Each row is a point on a tangle of strands that fork, close into loops and nearly touch. The rows are in no order.
In the rows, 100 means zero.
Points whose rows are less than 90.5 apart are linked; no others are. Some points are linked to none.
bagov: [100 108 121 110 137 104 101 107  89  90 116  76 127 114  90 113  90 109
  97  71  91  79  89  96  93]
mek: [106  79 108  66 132  62 110  94  95 109 108  49  93  79  88  97  77 116
  99  94  84  74 127 122  87]
logil: [ 85 101  80  95  82  78 108  66 118  91 118  94 113  86 126  90  85 103
 114  73 118  94  83 101 126]
lediv: [ 91  68 106  75  98 143  78 103 148  88 104  99 138  93 118  66 110  98
  96 125  85  96  76  83 110]
tada: [100 106  93 131 125 120 112  58 109  86 137  99 116  85 125 101 107 114
 122  69  95  76 122 130  88]
dadur: [111  88 125  86 130 121  77 118 101 105  88 121  89  93  77  83  94 117
  94  73 122 136 125 114 117]
tugat: [114 116 124 109 102 106  93  83  94  73  81 108  94 111 105  84  83  70
 116  74 115 134 121 140 102]
vopuz: [119 129  74 102 108 100 126 120 102  87 104  40  83  93  71 105  66 123
  66  91  59  90 107  90  65]
rulaz: [ 75 109  88  51  62  72 104  96  72  91 102  88 154  98 105 119  96 123
 103  92  95 136 141 128 120]
Fel: [ 74  94 118  70 144  74 102  91  64 104  90 111 100  95 108  80 118  78
  93 116  98  79  88  74 115]
Duzef: [118 126 108 126  95 115 112 106  98  63  88  93 110  86  60  85  95  92
 112  58 115 119 110 111  97]
Pural: [ 78 108  93 101  73  69 128  73 138  83  92  76 126  98 117  94 111  94
 122  61 125 103  90 123  99]
vome: [ 99  76 100 116  88 109 112 123 114 140 114  72  47 103  96 104 147  99
 102 126 114  75  82  89  66]
dop: [ 74  86 105  78 117  86  72  92  72 108 102  94  82 124 115 116  82  88
  99 126  91 131 143 131 127]
feto: [ 97  90 112 104  98 131  98  88 118 122 107  79 111  77 112  96 126 103
  98  86 117  99  88 119  85]
goro: [ 90  90  94  79  85  80  75 110  62 123 123 147  85  86  94 117 109 128
  89  86 112 121 124  86 136]
bos: [111  90  91  93  92 109  73  90  45 108 141 145 104 112 102 134  96 102
 112  89  77 112 129  95 131]
tezim: [ 98  83  95  99 108  98  58  91  91 121  65  87 104 121 103  86  78  81
  92 116 109 102 103  62 132]
famat: [102  81 115 103 138  93  83 119  94 114  98 133  55  96  77  85 121 101
 105  84 123 118 134  79 112]
viram: [103 107 114 115  75 107 111  85 113  73  84  98 148 129 127  73  94 100
  98  90  89  95  70 101  82]
kap: [ 87  76 133 113  98  94  88  93  99  90 111  55  67  92  66 102 105 111
  93  99 115  66  88  70 104]
vodo: [103 116 134 141 108 104 110  99  76  81  75 107 133 143 116  97  99  89
 110 103  97  65  78 117  74]
sogeb: [ 95  91  97 146  65 104 125 108  67  92  65 136 127 105  75 104 120 113
 111 100 103  68  75 127  93]
gevi: [114 100  76  71 102 106  86  79 106 110 130 136 103  75 137 135 100  91
  94 102  85 144 121 104 112]
seru: [ 78  69  83  67 115 140  85 116 109  90 107  79 118 100 106  92  93  97
  95 114  99  97  82 106 120]
fid: [123 113  93  96 117  97 100 137 124 100  98 125 143  72  97 137  94  88
 110  75 132 123  95 102 105]
Gozam: [ 69  83 100  71 111 114  84 111 107  56 120  83 136 109 105  92  83 105
  92 103  78 135  99 125 129]
gide: [101  92 125 144  52 121 107 112  83 101  98 116  43  81  64 108 135  95
  90 106 119 112  85 115  70]
rudam: [ 99 119 137  98  75 126  96  82 106  71  83 164 121 102 125  81 133  68
 117 106  84 113  83 128 102]
korek: [107 115  71 118  81  88 103  80 102  90 116  79  83  78 101 103  79 111
  97  81 108  93 108  95 110]
tusa: [ 73 107 112 133  62 136  95  85  96  99  76 151  95 117 116  93 149  96
 104 104  95 107  84 129 113]
Lum: [ 96  89  98  67 123  76 106  88  87 108 111 144 116  93 129  92  91  74
  99 127  98  90  78  95  91]
vima: [ 95 121  82  92  76  95 134  90 133  56  83 110 152 101 120  82  97  80
 111  71  98 118  89 106  90]
gagik: [108 138 118 125 130  88  97 116 112  64 122  97  88  96  76 141  85 127
 114  67  99  77  97  88  93]
pog: [111  90  85  79 144 131  76 105 124 148 105 119 111  79  93 114 102 116
  77 106  87 105 119  83 100]
Rafu: [107 108 103 137 141 114  98 102  75 108 111 111  71 125 106 106 115  79
 106 119  98  91 116  71  92]
vami: [ 89  90 105  65 134  62 111 109  92 128  83  70  91 107 101  84 104  85
  90 132 108  52  78  64  98]
res: [ 73 105  66 112  43  82 135  67 116  87  73  95 133 105 111  87 131 117
  99  76  94  87  82 133 105]
podas: [ 97  88  97 125 104 110  70 111  85 107  57 102  84  91  91  87  85  65
  92 126 135 100  91  81 114]
Mav: [131  93 112  88  74  87 110  82  89 147 103 112  98  77 109 102 128  76
  99 102 105 105  70  88  68]
Bem: [119 106 101 119  68 109 110 120 131 110  67  33  77 110  81  98 101 127
  96 111 120  75  86 113  68]
fata: [124 113  61  89  96  74 141 113  95 100 137  77  94 100  87 123  99  91
 105  95  85 131 116 107  83]
dupiz: [113  95 106  93 103 123 108 109 108 105 121  49 121  99  83  95 111 111
 100  50  90 105  85 104  99]
zesu: [ 93  67  82  54 108  85 103  82 108 100 120 105 128 109 133  68  80  93
  96 143  70  74  89  82 109]
vefiz: [ 58 116  86  56  86  56  81  95  75 132  94  98 103 127 116  98  79 140
  78 116  91  96 114  83 124]
girak: [131  92 101  76 118 111  87 103 128 122  81  51  93 137  95  76  81 119
  97 110  98  62 107  86 101]
fek: [105 146 103 124  94  80 129 122 122  57 114  88 102  74  66 140  86 107
 105  81 105  83  78  84  78]
vezuk: [129 114 109 121  55 118 125 122  67  89 107 137  78  65  83 113 134  87
 106  89 109 105  84 111  79]
gole: [100 106  74  89  90 109  96  94 100  88 109 131  86  66 118 128  96  72
 105  90 104 156 137 129 127]
demun: [107  70  99 121 103  97 103 117  89  85 131  92  61  87  60  83  85 112
  89 106 103  80 104  66 102]
Zuvar: [ 82 127  98  93 125 110  89 113 148  96  99 131  96 145 130  78 115  92
 109 151  95 112  79  77  92]
sal: [107  78 110  73 104  97  88 119  94 117  93  83  71 103  68  86  84 139
  79  91 104 116 126 113 105]
tefo: [119  95  59  97 122 104  84 106 106 144 124 111  80  77  97 114  87 136
  95 110  81 110 141  96  90]
Lugus: [ 92  99 120  88 128  89  84  67 105  94  85 106  87 105 125  86  76  77
 115 121 105 116 121 128 100]
kitik: [ 83  94  78  72 103  59  82  70 100 108 112  94 115 122 138 100  64 103
  91 128  79  84  96  80 125]
Fasa: [ 95  78 125  68 127  71  91 103  77 110  97  74  77 112  69  85  77 133
  74 106  76  85 160 122  88]
dol: [108 109  74 107 100 105 105  89  74  76 126 106  73  57 102 111  97  82
 102  81  84 111 122 116 106]
Tuk: [ 66 103  95 119 155  98 115 108 114  83  94  83 105 148 122  91 120  97
 101 125 107  72 100  49 116]
rafol: [ 92  87  98  99  97  86 123 107 105 135  89  70  74 121 110  92 135 104
 102 148 122  53  71  80  83]
mab: [ 93 108  95 159 138 106 119  94  87  83  97 102  89 152 129  88 129 101
 102 122  99  51 113  71  85]
moni: [131 107 110  75 125  94  94 111 134 130 100 112 125  65  93 133  93 110
 100  85 103 128 112 108 101]
dofu: [132 134 117 104  76 139  88  77  88  94  99 160 101  89 132 105 112  68
 127 107  86  96  84 106  97]
kita: [ 81 106 106 119 117 115  90 106 126  83 101 115  88 147 121  93 110  76
 131 135 122 113  87 103 100]
Daru: [117  89 105  80 100 112  65  81 113 114  81 101 145 115 108  95  61  98
  96  99  88 106  91  74 121]
lafe: [107  80  85  98 127 114  98 106  90 136 140 109  64 114 107  92 108 103
 104 114  80 107 121  82  99]
zir: [ 83 101  82  46  60  68  96 107 110 112  94  59 120 105 103 128  80 130
  93  88  99 124 122 110 131]
Bib: [110  76 111 120  81 138 103  93 113 108  78  99 118 113 122  91 101  63
 111 139 103 129  93 125  74]
Vepa: [ 72 101  89  64  89  61  70  96  77 124  92 124  89  74 105 108  73 110
  81 107 110 120 100  93 138]
Zes: [144 116  83  74  89  92 109  83  89 114 125 137 103  79 122 129  97  60
 103  90  75 134 104  97  88]
govam: [119 109  93 124  42 101 141 118  81  99  73 152 120  98  74 124 139  93
 105  87  85 100  84 116  77]
giliz: [115 127  93  97 100  83 111 134 119  82 104  96 116  45  59 138  97 107
 104  68 128 109  91  82  93]
Kul: [100  79 106 111 111  80  78 119 114 119 126 107  51  68  68 110 100 115
 102 107 112  98 126  71 108]
Rulu: [123 120 117 127  90 102 113  75  66 100  95 129 101 104 117  98 101  81
 126 101  96  80  76 105  81]
nufo: [ 87  80 129  91 109 109  90  82  96 128 100  72  73  81  98  70 121  97
  90  89 108  80  83  93 105]
raka: [103 127 104 142  83 120 128 113  91  68  61 118 136  95  77  86 105 112
 109  64 114  93  96 131  86]
tisa: [ 72 106  79 129  65  90 122  89  96  97  65 127 120 111  92 102 118 138
  92  90  74  70  71 137  96]
begu: [ 98 105 118 159  84 115  87 112  77  97  64 107  56  84  80  95 109  85
  96 117 135  99  90 106  85]
Pek: [ 74 107  96  71  96  86 113 104  80  62 109  89 136  87 104 122  78  94
  91  83  82 126 104 114 126]
Gikef: [106  77 114 117  95 113  85 125 103 130 117  72  51 127  80 111 124  87
 103 106 125 119  96  93 100]
Dilo: [120 130  82 129  82 107 122 107 124  92  80  35  88  86  74 113  84 117
  79 105  90  88  87  89  59]
mileb: [ 95 111 115  93  93 122  80  81 141  86  86  90 146 123 127  62  77  93
  92 118  78  85  74  84 101]
Deti: [103  96 103 106 119  89 111 121  96  77 117  72  73  90  61  94  57 134
  72 111  81  67 105  85  78]
purom: [ 97  79  96 113 106 112  91 121 113 103 104  99  80 155 103  82 107  83
 118  99 132 132 106  93 123]

A piece is two or more points that can be reached from each other along the links. Count, over all rows, the pieces, the separate loops (a circle has one, a figure eight two, a Y none), the forks (points with three links) and the tips (points with one).
pieces -> 3
loops -> 1
forks -> 5
tips -> 9

A tip is a point with one link. Name the tips that can be reached along the links from each point below, in the order of the rows.
raka -> dop, tusa, zir, Zes
Rafu -> mek, Bem, Tuk
vefiz -> bos, Zuvar
